Each row is a point on a landscape with many peaks, with its height.
From any point a climber steps to the highest of the 2 points nearest to it. It stops when none of these is higher. Distance is the straight distance between rows; heights are no part of it.
sokod: [  2 -14  17 -31 -30  -1  -9  -3 -30  -8 -41  -3 -12  28  -5  31  54  23
  25  60 -15  22  11  25  -5 -14 -29 -17  -1]  (h 5.57)
vug: [-10  22 -14 -12  40  14  10  -4   9 -14  36  24  -2   1  53 -22 -17  -9
 -16 -38 -28  -5  -4 -34 -16  -4 -47 -33  20]  (h 1.50)
Kuro: [ -4  -1  17  16  -2 -13 -10  13  -5  30  26  11 -25   0 -17  13   0 -26
 -14   9 -21  -4  14  26   2  52  -3  20 -29]  (h 4.45)
Mupum: [ 20   2 -37  -6  52  -3   0  18  36  11 -19  27   5 -35  11  -9   5  13
  21 -26  24  -1 -10  -1  11  -8 -29 -25  19]  (h 1.89)
kifig: [-17   9   9  10 -11  12  -3  15 -26  -7  18 -27  -8  11   5 -39  15 -20
 -29  23 -44  25   7  11   4  13  37   1  -4]  (h 7.85)
Kogiz: [ 13   9   9  20 -22  -1  -1 -14 -18 -29  26 -47 -22 -29 -40  -3 -17 -15
 -24  30   8 -22   4 -11  26  45  15  15 -26]  (h 1.93)
Ped: [ 16  17  25   5  27   7   2  23   1   1  44  40  -1 -14  25   1  44  -9
 -15   1 -29   7   8  44  35  23   2  -9   4]  (h 4.67)
meval: [ 27   3 -13  16  41   2  -9   1  16 -39   6   8 -30 -14  34 -29  -2  -3
  10 -21  16  14  20  11  -1 -26  20 -15  21]  (h 6.59)
nik: [ -2   0  19 -26  -8 -12  20   7   6  41 -37  14  24  24  29  47  19  36
  16 -35  16  22 -34 -22   2 -27   2 -33  -1]  (h 0.90)
nadu: [ -3 -23 -34  17 -33  -1  13  13  28  19 -55  32  57   0   8  10  22  13
  57 -52  31  -5 -15 -16   5  -6  21  11  -6]  (h 4.27)
fup: [  2   6  17  -3 -18  -7 -27 -15  -7   7  -5 -16 -12  35  -5  37   9  13
  13  20  29 -23  49  -6  12 -12  -9  20  19]  (h 2.13)
nubo: [ 22   9 -22  13  43  -4 -21  -3   1 -20  21  17 -23 -17  58 -52 -15   9
 -18 -48  25  -6   8   0  -6 -18   4 -36  19]  (h 6.16)
leb: [  4  21 -47  34   1  -1 -14 -22  13 -51   1  12 -10 -25 -36 -29  -5  -3
  15  15  34 -13   5  10  20   1  -1   3   6]  (h 1.03)
rim: [ 57  -7  64  18  16  18   6  -2   5  -5   2   0   5   3  14  25   4  23
 -23  18  43  11  -7  28   6 -25  28 -18   7]  (h 7.06)
taz: [ 31  11  16  26  18  18 -39  -5  12   9   8  61   7 -16  20  13  -7  36
  37 -25  41 -17  20  22  23 -19 -32   5  30]  (h 4.12)
bol: [ -8 -39  -3 -31  -2 -23  10  23 -23   5  12 -30  24  32  -2  28   1 -12
  35  18  44  42  29   6  25   1  23  19  -6]  (h 4.81)
gomo: [-37 -32 -74 -18   8 -32   3 -29  10   1  18 -27  19  31  -6 -30 -12 -52
  50  -7 -12 -18 -18   0 -33   9   5  -3   5]  (h 4.34)
goze: [  6  13  -1   9   9   0  15  -2  23  21 -25  24  10   8  -5  17 -40  16
  -2 -27  -2 -38 -50  -7 -14   3 -46 -23 -13]  (h 2.74)
fodof: [  3  32 -34  37 -13  13  -3  -6 -23 -48  15  16 -13 -24 -39 -17  11  -4
  -9  24   7  -2   7  32  31  23   0   7   3]  (h 1.26)
zab: [ -2  29 -33  10  24  -4 -37 -20   8   0  37  11 -27 -17  23 -42  17 -19
 -26 -20 -18 -34  28   8  -2   7  11 -11  23]  (h 1.55)
Bopim: [ -2  20  22  -2  -3  39  -4   3 -18 -43  15   3   7  15  19  -3  50  -6
  16  36 -28  28  34   8  20 -21   6   1  34]  (h 5.34)
kanul: [-36  11   7  17 -27   5 -16  -4 -10  -3  19 -22  20  47  17 -55   7 -36
  -1  21 -37  16   8   2   5   3  52   4   6]  (h 7.13)
fozu: [-42   9 -44 -56 -32   5   3  15 -30 -25   4 -49  15   1 -35  -3 -28 -12
  12   7  26  -3  21 -27  31   4 -14  42 -19]  (h 6.09)
Nofos: [ 17  19  -5  -7  20  -2  14   2  -9 -19  64  21  -8 -55  31 -55  34  17
 -75 -26 -36 -44   8   2   9  15  -6 -26  -8]  (h 1.20)
fadif: [ -3  14 -40  -4  25  11 -30 -28   7 -20  37  27   7 -35  27 -27  26   4
  -2  -3  31  40  11  -1  27 -26  33 -11  56]  (h 2.36)
Minip: [ 17   7 -25  16  28  -1   3  15 -14 -19  -2  40 -18   2 -10  12   7  16
  22 -18  45   4  17  40  11  -1 -27   9  13]  (h 5.89)
popek: [ 38   6 -10  15  27  12 -41 -11  10 -12  24  36  -3 -35  54 -45 -20  41
  -1 -32  37 -15   2  -8  18 -22 -22 -36  19]  (h 5.73)
laki: [-31  -9  -9  33 -21 -12 -20 -25  14 -12   4  -1   9  57   7 -24 -18 -52
  42  15 -27 -21  14   3   0   9  17  13 -15]  (h 5.68)
kek: [-24 -24  17 -22 -27  -5   4  13  -8 -13 -45  -9  -8  20  -2  19  16   8
  42  50 -37  38  -2   5 -17 -17 -22 -13 -25]  (h 5.00)
nefur: [-37 -26 -41 -44 -40 -19   4  31 -30   7 -23 -41   6  -1 -29   4 -36 -10
   6   8   6   3  -7  -8   2   8  -8  22 -41]  (h 6.52)
ripa: [ 30 -32  47 -63   6  -8  11  -1 -29  -6  -8 -72 -36  -1 -29  -1  -4  13
 -18  35  17   0   8 -20 -11  10  -3  43 -32]  (h 7.68)
bibi: [ 20  22 -17  20   5  13   7  -6 -15 -36   3  11  15  -5  12 -13  11  -3
  -8   8   2  16 -47  12  23   7  -6 -47  17]  (h 1.48)
bupet: [ -6  -7  35 -10  16   2   6  23   6  14  22  34  -9   5  34  24  33 -19
   5   5 -48  32   0  23   3  16  -4 -12  -2]  (h 4.14)
loba: [-35   2  -1   8 -35 -50 -26 -10  -3  60 -12  -7  11  -6  -1  42   4  -2
  23  -8  -8   4 -17 -29 -17   0  12 -28 -33]  (h 1.75)
Feko: [-11 -16 -25 -12   6  -4  -6   6  15   6  12 -40  -3 -22 -13  10 -24 -35
  -3  18  -4   9  -5 -19   7  13  19   8 -12]  (h 5.97)
lizud: [-17  -6 -18  -9 -30 -33   3  11   5  51 -34  -2  22   5   5  38  11  13
  18 -28  19  12 -29 -22   6  -4  13 -22  -7]  (h 1.29)
Paful: [ 10  13  17  13  -8   6  11  19 -38   2  16 -25 -18   4 -12 -41   3 -19
 -22  -2 -73 -60 -17  35 -22  21   2  -4 -15]  (h 6.66)
vafo: [ 18  -3 -12  16  14  14  11  10   1 -15  -7   1  -9 -20  -5  -5  -3 -16
 -19  13 -30  11 -31  20  -6   1  -3 -31  -1]  (h 1.21)
sobup: [ 14  -3  42 -23   3   9   8 -10  -9  20   9   2 -15  -7   8   1  -1  -5
 -42   5 -62 -29 -37  -6 -28  14 -14 -12 -19]  (h 5.41)
pip: [-45 -10   8  13 -50 -14 -29  -5 -11  -3   3 -27   6  42   3 -34 -11 -43
  26  35 -47 -13  12   6 -14  17  18  12 -27]  (h 6.28)
numin: [  5  -5  58 -25   3   0   8  -6   7  44  26   6   5  -3  33  16  -3   3
 -54   0 -30   4 -28 -16 -16  14   6 -21 -20]  (h 5.02)
nake: [ 13  -1  18  -4   8  -2  -2  -6  16  45  19 -33   5  -5  15  14 -37  -6
 -43 -11  -9 -16 -38 -33 -11  14   4 -25  -4]  (h 4.61)
tuv: [ -8  -2 -29  12 -17  -4 -12   0   7 -10 -33  -9 -23   6 -31  19 -24  -1
   7   7  12 -34  37   0   8 -10 -13  34 -23]  (h 6.29)
gizek: [-41   6 -79 -10  11 -23  -4 -24   1   7  27  -1   6  19  -1 -41  -7 -40
  18 -18 -17 -10  -5   1 -43   1  -5  -9  32]  (h 4.56)
resa: [ -4  15 -40  12  10   7 -48 -14   0   5  28  47  16 -32  18 -40 -14  17
   4 -34  50  24  23   8  20 -22  16  12  45]  (h 2.80)
Pegor: [  9  -7  16  19   3  19 -32  -6  13  -3   2  43  10 -11  24  29  24   9
  34   9  22   8  33  22   6 -45   0  10  47]  (h 4.91)
Suk: [ 26  -4 -27   3  20  -6  12  16   0  -4  -9 -16  26 -30   6   3  -7  14
  -9 -18  59  38 -24  -6  30 -16  38 -22  23]  (h 2.66)
Degat: [ 59   0  50 -33  21  -9  15 -23 -33   6  29  -5 -49 -13 -23 -13  29   4
 -57  -4 -18 -16  -6   7   1  32   8  13 -19]  (h 1.57)
dob: [ -3  16 -12  13 -14  -3 -32 -23  10   9   0  11   2   7   5  16   9 -19
  17  21 -20 -21   8  -6  22  21 -14 -11  13]  (h 1.24)
fuf: [ -2   6 -34 -13  14 -13 -35 -17   9  30  11  -3 -27 -22  14   5  11 -15
 -43  -9  -9  -8  18 -13  -6   3   9  -8  26]  (h 1.74)
kasi: [ 33  29  46  12  -9  21  35 -17 -26 -43  26  16 -20 -43 -31  -2  22  28
 -44   6   4 -10 -19  15  14  16   4 -12  -2]  (h 2.11)
Dumu: [ 17   0  26   7 -31  -2  -4   1 -47 -25  11 -44 -25 -11 -36 -32   7 -13
 -28  42 -26 -20   6  17  16  43  13  28 -40]  (h 1.70)
teb: [-10   3 -18  -6  28   8 -15  -5  42  15  38  -4   3 -40   5 -11   7 -44
  -6  10 -59 -26  -7  -7 -15  25 -17 -19  10]  (h 0.78)
muri: [-23 -19  14 -33  -7 -27   2  11 -34  21 -23   0 -56   2  -6   8  16   5
   3   5 -42  15 -19   9 -62   0 -21  -8 -40]  (h 6.20)
disev: [ -5  24   5  -8 -11   6   6   4  27  45 -22  40  16  -5   7  27 -22  47
 -27 -51  24 -29 -35 -18  -3 -16 -25  -2  -3]  (h 2.42)
rosov: [ 11  19  -2  22 -26  14   7   3 -41 -36  -1  -3 -26  -8 -46 -18  13  -1
 -28  31 -29 -18   8  35  17  32  -7  19 -27]  (h 1.49)
rolo: [-13  22 -25  19  -2   9 -11   2 -17   0   3  52  10  -5  25 -19  -9   8
 -24 -18   3  20   4  19   0  -3 -13 -15  24]  (h 3.75)
gib: [  3   7   0 -14 -19  29  10 -17 -16  -2 -25 -29 -11 -24 -42  16  -7  21
 -40  30  -2   5   5 -23   3 -15 -11  23   6]  (h 6.90)
malo: [ 24 -30 -20  -3  11 -18  21  25  25  19 -55  16  18  15  14  26  17  10
  62 -43  29  -6 -22  -1   6 -14   2 -13 -12]  (h 3.44)
bago: [ 51   4  19  30   3   1   6 -18   3 -24 -20 -31 -16  11 -12  11 -22   4
  -9  25  16 -26 -36   3  20   8   8 -26 -23]  (h 3.55)
lofo: [-39 -31 -19 -19 -19 -11   3  -2  -6 -23 -37 -15  11  27  10  12  -8 -27
  61  26 -34  22  -9 -20 -12 -11 -12 -16 -18]  (h 4.43)
Tum: [-51   0 -39  24  11   2  15  -3  27   2   3  12  31  24   2 -21 -46 -21
  35 -54   6  -4   4 -29 -11  -6  14  32   2]  (h 0.95)
bazi: [ 27  15  28 -31  -5  34  27 -37 -32 -17 -17   3 -19 -27 -60   2   5  41
 -66  15   4  -3   1 -20 -19 -31 -11  24  10]  (h 7.43)
Susak: [ 36   3  15  38  34  14 -21  -1  31 -14 -11  55 -10  -7  26 -12 -22  14
  28 -25   7 -23   2  24   4 -12 -30  -9   5]  (h 3.53)
pezum: [ 17  30  15 -25  -4  21  22 -25 -31 -43  20 -48 -14 -17 -33  30  16  28
 -10  19  26  -8 -10 -45  27   5 -29  -6  23]  (h 6.39)
vozu: [-17 -23  44 -14 -26  -4  -4  10   4  24 -13 -24   1  -1 -20  17  31  34
 -19  36  -6  50  46   6 -27 -10   6  18   5]  (h 2.79)
silak: [-14 -21  41 -17 -10   5  14  27  20  27  -8 -38   5   6 -24  36  15  33
 -11  12  18  27  48 -20 -19 -36  13  40   7]  (h 2.51)
riva: [-32   6 -29  29 -13  27 -11 -22  17 -13  -9  28  37 -17   6 -15 -31  -9
   2   0  -4  33  -8  -7   3 -29  20  12  28]  (h 4.63)
tuka: [-46 -10 -77  -4 -15 -19   8  -3   4  14   4  -7  27   4 -31 -20 -26 -28
   4 -18  27  10   2  -3   8   0  32  35 -11]  (h 5.05)
Kidu: [-16   0 -31  11 -14   3  -1  12  24   8 -37  25  -3  -8 -13  28  -5  15
  27 -25  13 -16  16  -3   2 -26 -15  27   6]  (h 6.76)
Nebe: [ -2 -26  50 -49 -24  -4 -26  -9 -19 -20 -23 -61 -17  24  -3  -6  19  19
  21  62 -21  -7  41  -7 -14  14 -35  28 -22]  (h 6.77)
Vitog: [  0  -3 -25   7  11  10   2  10  27   1  25 -12  18 -44  -4 -14  -1 -38
 -17  30 -48  -5 -42  12  -8  18  -2 -35   3]  (h 0.99)
dosu: [ 27  15 -33  37  17  -8 -11 -26  20 -49   1  21  14  -3 -26 -14  17  -4
  52  33  44 -21  -5  17  41  20 -12 -22   6]  (h 0.71)
tebe: [ 29  28  42  37  -2  21   6 -15 -17  -6  18  22  -4  -9  -9   0 -13  22
 -49   2  19  -9 -13  26  21  16   0   2  -7]  (h 2.50)
bub: [ 10  -2  43   2   5  10   2   0   3   6 -40  12 -20  35  12  12  -2  31
  -3   6  -2  12  15  10 -28 -32 -11  -5   1]  (h 5.92)
zir: [-39  -4 -24  -1   8  -7  16  23  -1  13  17 -17  -9   1 -15   4 -42 -32
  13 -19 -32   4 -12 -16 -34  22 -29  19 -14]  (h 0.58)
Mir: [ 24 -36  -2  -3  16 -21  17  32  -3   9  -5  -3  34  23   7  42  12  -1
  33 -13  63  25   7  16  28  -5  32   7   2]  (h 5.31)
Voni: [ -9   8 -18 -19  -6   4  -3   3  16  41 -25  25 -10 -40  -3  25  -3  34
 -50 -33   6 -13  -4 -12 -10 -22 -17   6   3]  (h 2.12)
mopo: [-11  21 -23  17   7  20   4  12   4  -6  -4  32  11 -29   9  -4 -32  20
 -20 -35  23  20  -1  -3   0 -23  -7  17  23]  (h 4.05)
Dab: [-11   4  28  -1 -27  10   4  21 -47  11   5 -38  -4  -6  -8 -51  16 -12
 -37  14 -86 -25 -11   6 -14  14  25   7 -11]  (h 7.14)
zuf: [-20  16 -30  27   0  22  -1 -29  25 -21  17   2  41 -12  13 -32 -26 -30
  -7  -1 -22   5 -26 -21  -2 -10  14 -25  24]  (h 5.23)
les: [-35   3   7 -17 -32   5 -13 -26 -18 -18  15 -41  40  48  10  -8   0 -20
  27  47   0  38  11 -34  29   9  18   9  13]  (h 3.95)
suko: [-25 -16 -21  15 -23 -27   3   5   9   3 -31  -5  14  44 -11   9 -43 -15
  52 -16   9 -38  11 -12   2   6  -5   8 -37]  (h 4.60)
fod: [-60  -1 -81   1  13 -22   3 -25  19  16  20   7  27  -1 -24 -39 -18 -33
   4 -19   7   9 -12  -4 -15   0  11  20  20]  (h 4.77)
fazil: [ 31  -5  13   9 -11   5  14   0  -7  -3 -43 -28  11  26 -18  25 -26  20
   1  19  37 -15 -40  -6  25 -17   2  -9 -17]  (h 3.15)
lufav: [-22  -5  -8 -12 -20 -14  -1  13  17  25 -21 -30 -17  -1 -23  28 -30  -5
   5 -11  -8 -34   7 -34  -3   8 -17  33 -33]  (h 6.34)
fatu: [-25   8  -9  13  11  15  20   8   8 -15 -19 -11  -3  20  19 -15 -42  -7
   4 -41  -4  18  14 -35 -18 -30   8  15  12]  (h 1.19)
Datel: [-15   5 -75 -10   9 -26  -9  -7  22  21   1  18  29  -1 -20 -20  17  -3
  26 -34  63  -9  18  -4  34   9  16  37  19]  (h 3.50)
milof: [ 16 -11 -49  24  37 -13  -7 -21  25  -6  -9   3  35   1   6 -35 -11 -21
  28  -8  24 -13 -24  -4   9   3  17 -30  17]  (h 5.16)
tad: [-25 -30   5 -53  -5 -15  19  33 -25   8 -19 -20 -40  -3 -18  18   8  11
   2  18  -8  35  11   6 -28  -3 -21  30 -28]  (h 6.57)
diso: [ 22  -4  -6   2   7 -21   0  19 -17  35 -16  12 -11  15  -3  22  -3  32
 -20 -25  51  12   2  23   8  -6  16  -2   4]  (h 5.13)
Buk: [ 37 -19  52  -7  18   8  20  23   1   8   6 -14   7  11 -18  44  16  30
 -14  21  51  13  -2  18  -2 -39  21   9  11]  (h 6.42)
basi: [ 39   0   7  26  29  -3  -5  15 -16   1   2  45 -25  -6   5   4  -2  28
 -17 -18  47   6   8  59  -3   0  -5   1   3]  (h 5.55)
gagep: [ 13  13  28  23  -5 -12 -23 -15  19  46   8  -5  -4  11  17  17 -31  -4
 -35 -13   4 -33   1 -18   4  21   6 -13  -5]  (h 4.29)
mabu: [ 21   3 -22  28   0  -6 -30 -28  12 -20   0  11  18  22  -4   1  16 -25
  40  33   4 -24  -4  19  45  23   5 -14   2]  (h 0.85)
Rivaz: [-35   6 -39 -13  22   0   3  -1  34   2  27 -11  -9 -17 -10  -2 -18 -43
  15  -4 -50 -13  -3 -23 -33  14 -30   0   8]  (h 0.61)
vem: [ 17  32  32  57  11  11   8  13  -4 -20  46  36   8  -8  27 -44 -17   9
 -28 -23  11  -8  -9  30  24  25  13 -15 -12]  (h 2.97)
nifig: [  8  10 -41   8  16  17   6  17  -3 -25 -29  45   6  -8 -13  10   4  29
  45 -34  37  -1   9  17   7 -29 -42  20  29]  (h 6.24)
Tobaz: [-14  10  17 -33  13  -7  20   8 -14  28  -3  17  11  37  34  44  -3   7
  16 -34  -4  21 -39 -31   3  10 -31 -28   7]  (h 0.60)
Vize: [-21   2  17 -31   2  29  16   5   6  -6  -8  13   0  -5   9  46  13  -2
  15  18 -37  41  -6 -17   0 -16 -32  -5  14]  (h 6.58)
mav: [-37  22 -17  25 -35  -1 -16   9 -27   8   4  41  27  20  10 -23  26 -17
  -6  11 -43  11 -13  39  14  11  22 -19  11]  (h 3.00)
Vorid: [ -7  -1 -65  -8 -24 -19  19  35  16  27 -14  13  26  18  -3 -16  14 -10
  25 -64  51 -11  13 -11  14  19  13  38  -8]  (h 3.86)
loko: [  0   0  11 -19  -7 -15  -1   5 -11  30  17 -11 -13  -8   7   5   5 -19
   5   6 -65 -47 -45  16 -43  45 -47 -26 -14]  (h 5.83)
nizog: [  3  -7   6   3 -12 -26  -8  14 -12  41  -1   0 -13  11 -11  41   0   5
 -13   9  24   9  10  23  13  22  11   7  -7]  (h 4.79)
Fofi: [ 39   7  18   1  27 -12  19  -9  18 -25  46  27 -34 -75   9 -47  28  20
 -55 -22   1 -40   7   6  12  24  -5 -29 -11]  (h 1.22)
bon: [ 27  32  35  35  -7   7   3 -22 -11 -12  37  -4 -20 -35 -35  -7   1   1
 -48  -6  -4 -36  16  -2  25  48   4  26 -11]  (h 2.16)
Leg: [-13  -1  -3  -9 -30 -12 -10   9 -32  15   8 -29 -30   7   2 -16   3 -31
   9   9 -72 -46 -16  12 -55  27 -22  -7 -13]  (h 6.21)
Zit: [ -4  16   3  37  15   3  17   5   2 -24  34  -8  -8  -3  -7 -18 -23 -21
 -10  -4   9  20   7   4   4  26  29  10  -7]  (h 3.83)
pinek: [  2  -9 -21   6   3  -2   5   8  14  31 -20   4  48 -13  23   4 -19   5
 -10 -30  33  34 -21 -20  16 -20  40 -14  23]  (h 3.12)
Niriv: [ -2 -26  53 -53 -13  -9   0  -2 -17  -9 -22 -69 -16  32 -14 -17  -9  39
   0  38   2  10  18 -14 -27  19 -29  33 -29]  (h 7.25)
dila: [ 38  -5  61  15   9  17 -10   9  11  10   8  20   0   2  44   3  21  12
 -36  13  -6  14   9  31  12 -12  35 -18   1]  (h 6.12)
fode: [ 20   1   3 -23 -39  14  15  12 -15   9 -38 -37  19  28 -35  28   1  40
 -10  11  54 -27 -17 -13  23 -26  -6  18 -10]  (h 2.77)
bop: [-39 -15  34 -13 -21 -13  -6  14 -12  22  -3 -18  -3   9   3   4  26   4
  -5  36 -26  64  19  -3 -20   9  16   5  -6]  (h 3.13)
vena: [-63  -9 -20   2  -6 -16  21  21   9   7   9   5   9  22 -13  10 -42 -32
  41 -25 -10  22  10 -19  -5  15  -5  32 -24]  (h 0.72)
Nugel: [-33 -41   8 -57 -22 -18   8  39 -19  -4 -29 -41 -10 -12 -19  13 -22  -7
  19  27   3  20   0   1 -12   7 -21  33 -52]  (h 6.88)
Neliz: [ -8  -2  -4  31  17 -12   3  23  14   8  39  13  -2   7  -2 -10 -16 -40
   4  -5 -25  11  -2  30  -3  42  12   4 -16]  (h 4.15)
bizi: [ 50  17  52 -26  10   5  35 -17 -33 -34  41  11 -37 -38 -15 -12  54  14
 -43 -11 -24 -20  -6   6  20  25   7  -9  -8]  (h 1.80)
nete: [ 25 -17  41 -29 -15   5 -14 -11 -20 -12 -33 -19 -35  30  -8  25  36  15
  20  52 -20 -14   7   9  -1  -1 -24  -1 -17]  (h 6.08)
Mog: [ -6  15  19   6  34  22  19   5   8 -30  -2  -7 -24  22  40 -21 -34  -5
  -4 -39 -23   2  12 -35 -29 -23 -18 -12   9]  (h 1.34)
dovaf: [ 46   6  31  32  12  -2 -17 -22  18  11 -12 -13 -28   8   9   5 -25  -4
 -22  -5   4 -53   0  -2  -1   4   3  -9 -12]  (h 3.96)
fis: [  5 -19  43  -1 -10   1   9  20   4   7 -49  -2  17  49  -8  21  24  61
  27   7  38  10  18  13 -29 -56  -3   2  11]  (h 5.53)
Zur: [-21 -27  49 -28 -14 -11  10  11  -8   9 -37 -43 -19  42 -18 -26  -9  53
 -12  24 -21  39  -3  -6 -55   9  -9   9 -37]  (h 6.75)
sidig: [  9  18 -20 -22   8  10 -16 -15 -11  18   0   2 -29 -24   0  22  14  16
 -46  -9  14  -5  31 -13   4 -12 -10   7  31]  (h 1.90)
gope: [-16 -18 -39  18 -23 -26  -3  22  43  42 -34  -8  18  -8 -10   9 -31 -11
  13 -34  14 -26  -7 -15 -21 -12  24   6 -18]  (h 4.06)
tama: [ -2  27  31  45   6  20   2   5   9 -20  44  16   8  -8  28 -28 -20 -12
 -27 -16   0  21  17   7  14   4  41   8   7]  (h 3.45)
lem: [  3 -23  30 -16   0   0  24  12   9  29 -24 -13 -24  -4 -36  41 -20  10
  -7   5  -3  -9 -12  -3 -14   2  -7  32 -44]  (h 6.74)
kugut: [-22 -19 -32  43   5 -28  -9  -3  32  28 -26  33  34   5  12  -8 -30 -16
  35 -30   5 -19 -13   9 -32  -3   4 -18   2]  (h 4.55)
kupot: [ -1 -13   0   7 -44  -1   8  22  24  14 -53  27  31  11  11  29  39  25
  66 -43  31  -1  14 -11 -14 -48  11  20  -4]  (h 5.29)
talas: [ -9   3 -27  18  49   7  23 -17  38 -63  27  18  -2 -18   4 -36  -1 -23
  53 -15  16  26  -3  -5  10   1  12  -6  14]  (h 6.41)
Rif: [-24   3  34  -9 -12  32   6   0   4 -13 -10  15   5   4   6  27  29  12
   5  32 -40  39  38  -8 -17 -30 -18  13  26]  (h 6.07)
povez: [-13  16 -42  27  29   2   9 -27  28 -46  19   9  24 -15  -7 -52  -3 -30
  34   4  -3   5 -31  -7   6  13   0 -33  18]  (h 5.79)
Nuf: [-23 -24 -49 -12 -18 -30  15  14  -8   3 -26  -6  22  49  -3  -9 -17 -19
  44 -47  39 -13  22  -9   7  10  22  20 -32]  (h 4.24)
Lal: [ 38  11  49 -35  -8  27  24 -38 -39 -30  14 -26 -13 -19 -56  21  27  31
 -38  39  13  -3 -14 -26  -2  -8 -13   9  12]  (h 6.91)
kevan: [ 11   1  19  38  12  15   5  -3  27  -8 -28  30   1  12  20   3 -44   4
   2 -15 -19 -23 -30   9 -17 -18 -26 -28 -13]  (h 3.03)
Relef: [ 21   7   2  12   5  31  -5   4   8 -17  -3  57  17 -28  13  17  32   7
   7  23 -18  21  -7  44  17 -15 -17 -21  22]  (h 6.36)
Nubip: [-23 -16 -11 -15 -21 -26  11  14 -30  23 -38 -26 -31  18  -8   1 -19   2
  -7  -6 -25   0 -29  -2 -59 -12 -11 -21 -17]  (h 5.88)
geli: [ -1 -13  12 -15 -18  15  -6  -6  -2  -6  -5 -59 -10 -25 -19   4 -17 -15
 -26  39 -24  10   0 -34   0   5   8  19 -13]  (h 6.40)
Bigav: [ 38  -9  84 -21  11  15  18 -26   8  23  -1  39 -24  15 -17  11  -7  24
 -45   6 -16 -17   4   5 -33  -2   6  18 -28]  (h 6.67)
segen: [-16  19 -15 -39 -15  12  -5  -9 -40 -32  16 -48 -14   1 -31  15  -1   1
  -1  25  13  -1  24 -39  28  15 -25  25   5]  (h 5.96)
gelo: [ -7 -20 -41  31  32 -21 -21 -44  38  24   1  12  42  20   9 -40 -11 -33
  43 -12  11 -36 -12   4 -25  10  15 -20  25]  (h 4.62)
kuz: [ 23  14  12 -19 -23   3  -2   4  -9  13 -20 -46  -3  40  -7  31   8  36
   6 -10  54 -41  24 -37  17 -26  -9  25   9]  (h 2.43)
Vada: [ 33  24  -3   9  25   8  12 -10   3 -46  11  10 -13 -36   8  -5  19  25
   2   3  32   9 -20   1  25   3 -10 -45  21]  (h 1.78)
Renub: [ -3  -2  17  -5   6  19   6  11  29  10   7 -17   1 -20 -18  43  -5  -2
   1   3  15   8  40 -17   8 -18   9  46  10]  (h 2.22)
mifum: [-20 -21 -40  -5  -4 -23  10   0  -1   3   7 -39  31  20 -13  -7 -38 -34
  18   1  29  12  -8 -15  27  20  35  14 -20]  (h 5.49)
Bukes: [-24 -33   3 -30 -18 -11  -2  -7 -12  -6   6 -40  43  39   6   8   5 -14
  28  43  23  57  21 -17  23  -3  35   8   2]  (h 4.33)
vufos: [-34 -25 -52 -25 -11 -25 -14  -5 -10 -18  -2 -31  10  17   1 -13 -18 -52
  46  25 -29  -9 -25  -1 -14  10 -12  -6 -16]  (h 4.02)
fid: [ 28   2 -26   8  42  11   8  14  30 -21  -3  12  17 -57   1 -11   0  26
  22 -23  52  16 -20  -5  23 -19   2 -21  24]  (h 2.21)
rivi: [  3  -9  -7  -2 -22   8  14  18   4   1 -41  -2  21  21  -6  35   8  23
  36  -9  32   4  12  -4   7 -44   4  16  10]  (h 6.15)
vop: [  9  25 -17  -1  13   5  -4  -5  -6  -1  43  13  -7 -34  28 -41  -4   0
 -73 -21 -19 -30   4   1 -16   6 -20 -21   6]  (h 1.36)
nefa: [-23 -12  40 -21 -10 -10  -9  20  -8  28  13 -14   5   8  37  12  22 -27
   4  24 -48  47 -19  -7  -7  19  19 -18  -2]  (h 3.60)
deniv: [-39  13 -19  15 -50 -14 -30   1 -23  29  -1  25  -6  -4   5 -13  25 -16
 -22  14 -62 -12   1  30 -25   5  16 -26   1]  (h 2.60)
veso: [ 44   1   9   0  37 -16  12  -2  -3  -7  40   1 -44 -49 -18 -13  22  -7
 -50 -16   3 -14   9  12  -2  40   6  -8 -13]  (h 1.39)
deba: [-18 -20 -26  44  -5 -15 -15 -24  17  -8 -28  26  23  37   6  -9 -36 -33
  53  -5  -5 -19   8  11  -8  -3  13  12 -15]  (h 5.12)
Dodez: [ 42   6  49 -14  24  17   6   0  -1  -3  26  28 -14 -18  42 -11  37  15
 -46  -1 -25 -20  14  21  18  -9   9 -15 -10]  (h 5.33)
nume: [ 16 -17  17  12   7   5  17  40   2  13  23  -8  38  -5 -17  49  12  12
  -6  -3  72  27   4  15  14 -31  30  24  23]  (h 5.90)
divis: [ -4  29  21   1 -18  17 -19 -21 -18 -12  17 -16 -21  12  -6   0  17 -16
  -7  23 -40 -24  26 -14  25  31 -14  16   5]  (h 1.58)
beg: [ 35 -17  55 -25  15  12   9 -18  11  15 -16 -16 -33   2 -12  25   0  10
 -24  17  -7 -11   1 -14 -13  -5   5  13 -19]  (h 7.22)
bufef: [-11  32  20  -2 -21  20  -4  -7 -38 -43  28 -26  14  48  10 -14  35 -10
  22  41 -11  16  16  -6  43  14  10  -5  21]  (h 4.64)
sabi: [-12 -26  33 -24   1  -6  22  16   7  10 -52 -25 -29  30  -2  -2  -2  40
  -5  10 -10  42  10  -6 -49 -27   2   0 -17]  (h 6.37)
Bam: [  9   5  -9  22  37   6   4  -1  26 -53  25   5 -20  -1  35 -44  10 -37
  20 -15 -21  14   4  12   4 -12  34 -22   9]  (h 7.23)
muba: [ 24  20  34  18  -1  18  -7 -16 -16 -15  14   3 -16  11  -9  26  21   6
  -5  21   1 -19  35  11  13   3 -15  23  11]  (h 1.86)
teg: [-17  -5   6  -2 -38 -30 -24  -6 -13  51  -2  -5  -9  -6  12  14  10 -14
 -15  13 -38 -10 -31   6 -36  13   4 -41 -12]  (h 2.23)
kel: [-18   5 -11  24 -14  -7 -15   1 -14   9  -3  60  30   6  48 -17  11   3
 -11 -12 -25  14 -17  30  -7  -5  -7 -46  17]  (h 3.43)
mazor: [-12  15 -65  15  10  -4 -31 -21   6   4  10  32  22 -18 -20 -18   2  10
  18 -20  55  10  18  11  27  -9   9  29  41]  (h 3.16)
bidi: [ 39 -18  59 -48   2   2   9 -18 -26   6  10 -41 -31 -21 -17   7  14  -5
 -27  29 -24   6  -9 -21  -9  27  -3  34 -20]  (h 7.80)
zovaf: [ 19  -5  37   1   8  20 -10   7  -3  -5  -2  44  11   0  23  40  46  24
  11  24   8  26   7  37  -2 -37 -14 -13  37]  (h 5.61)
todel: [ -2 -13 -11  10  10  -6  -7  12  47  39 -14  -7  10 -29  25  10 -34  -4
 -23 -31  14   3  -1 -14  -7 -22  34  -2   3]  (h 3.61)
ven: [ -8  10 -41  -8  54 -10  13   9  19   1   6  27  11   2  31 -28 -15   2
  16 -53   8   3 -11 -24 -12  -5 -30 -27  22]  (h 1.66)
Dula: [  4   8  16 -10  30  37  26  12  12 -23  13  43  11 -11   5  41  19   9
  12   5 -15  26 -16  13   6  -6 -50 -10  18]  (h 7.10)

Where does a climber stop that starts at each point below?
kuz: kifig
lizud: Bam
tama: Kidu
Vitog: kifig
zab: Dula
gomo: bazi
fatu: kifig
silak: rim
mazor: kifig

For each start below, name every point that the climber comes to, in order.
divis: muba fup kuz fode fazil bago dovaf gagep nake numin sobup loko Leg Paful Dab kifig
vufos: lofo kek sokod nete Nebe Niriv ripa bidi
vena: Tum fatu Mog vug ven Mupum fid Suk pinek todel gope kugut deba laki pip kanul kifig
Nofos: vop zab fuf sidig Voni disev goze kevan Susak taz Pegor zovaf Relef Dula
nik: lizud loba teg deniv mav kel rolo mopo riva zuf povez talas Bam
Rivaz: teb Vitog vafo bibi Vada fid Suk pinek todel gope kugut deba laki pip kanul kifig
resa: mazor Datel Vorid Nuf suko deba laki pip kanul kifig
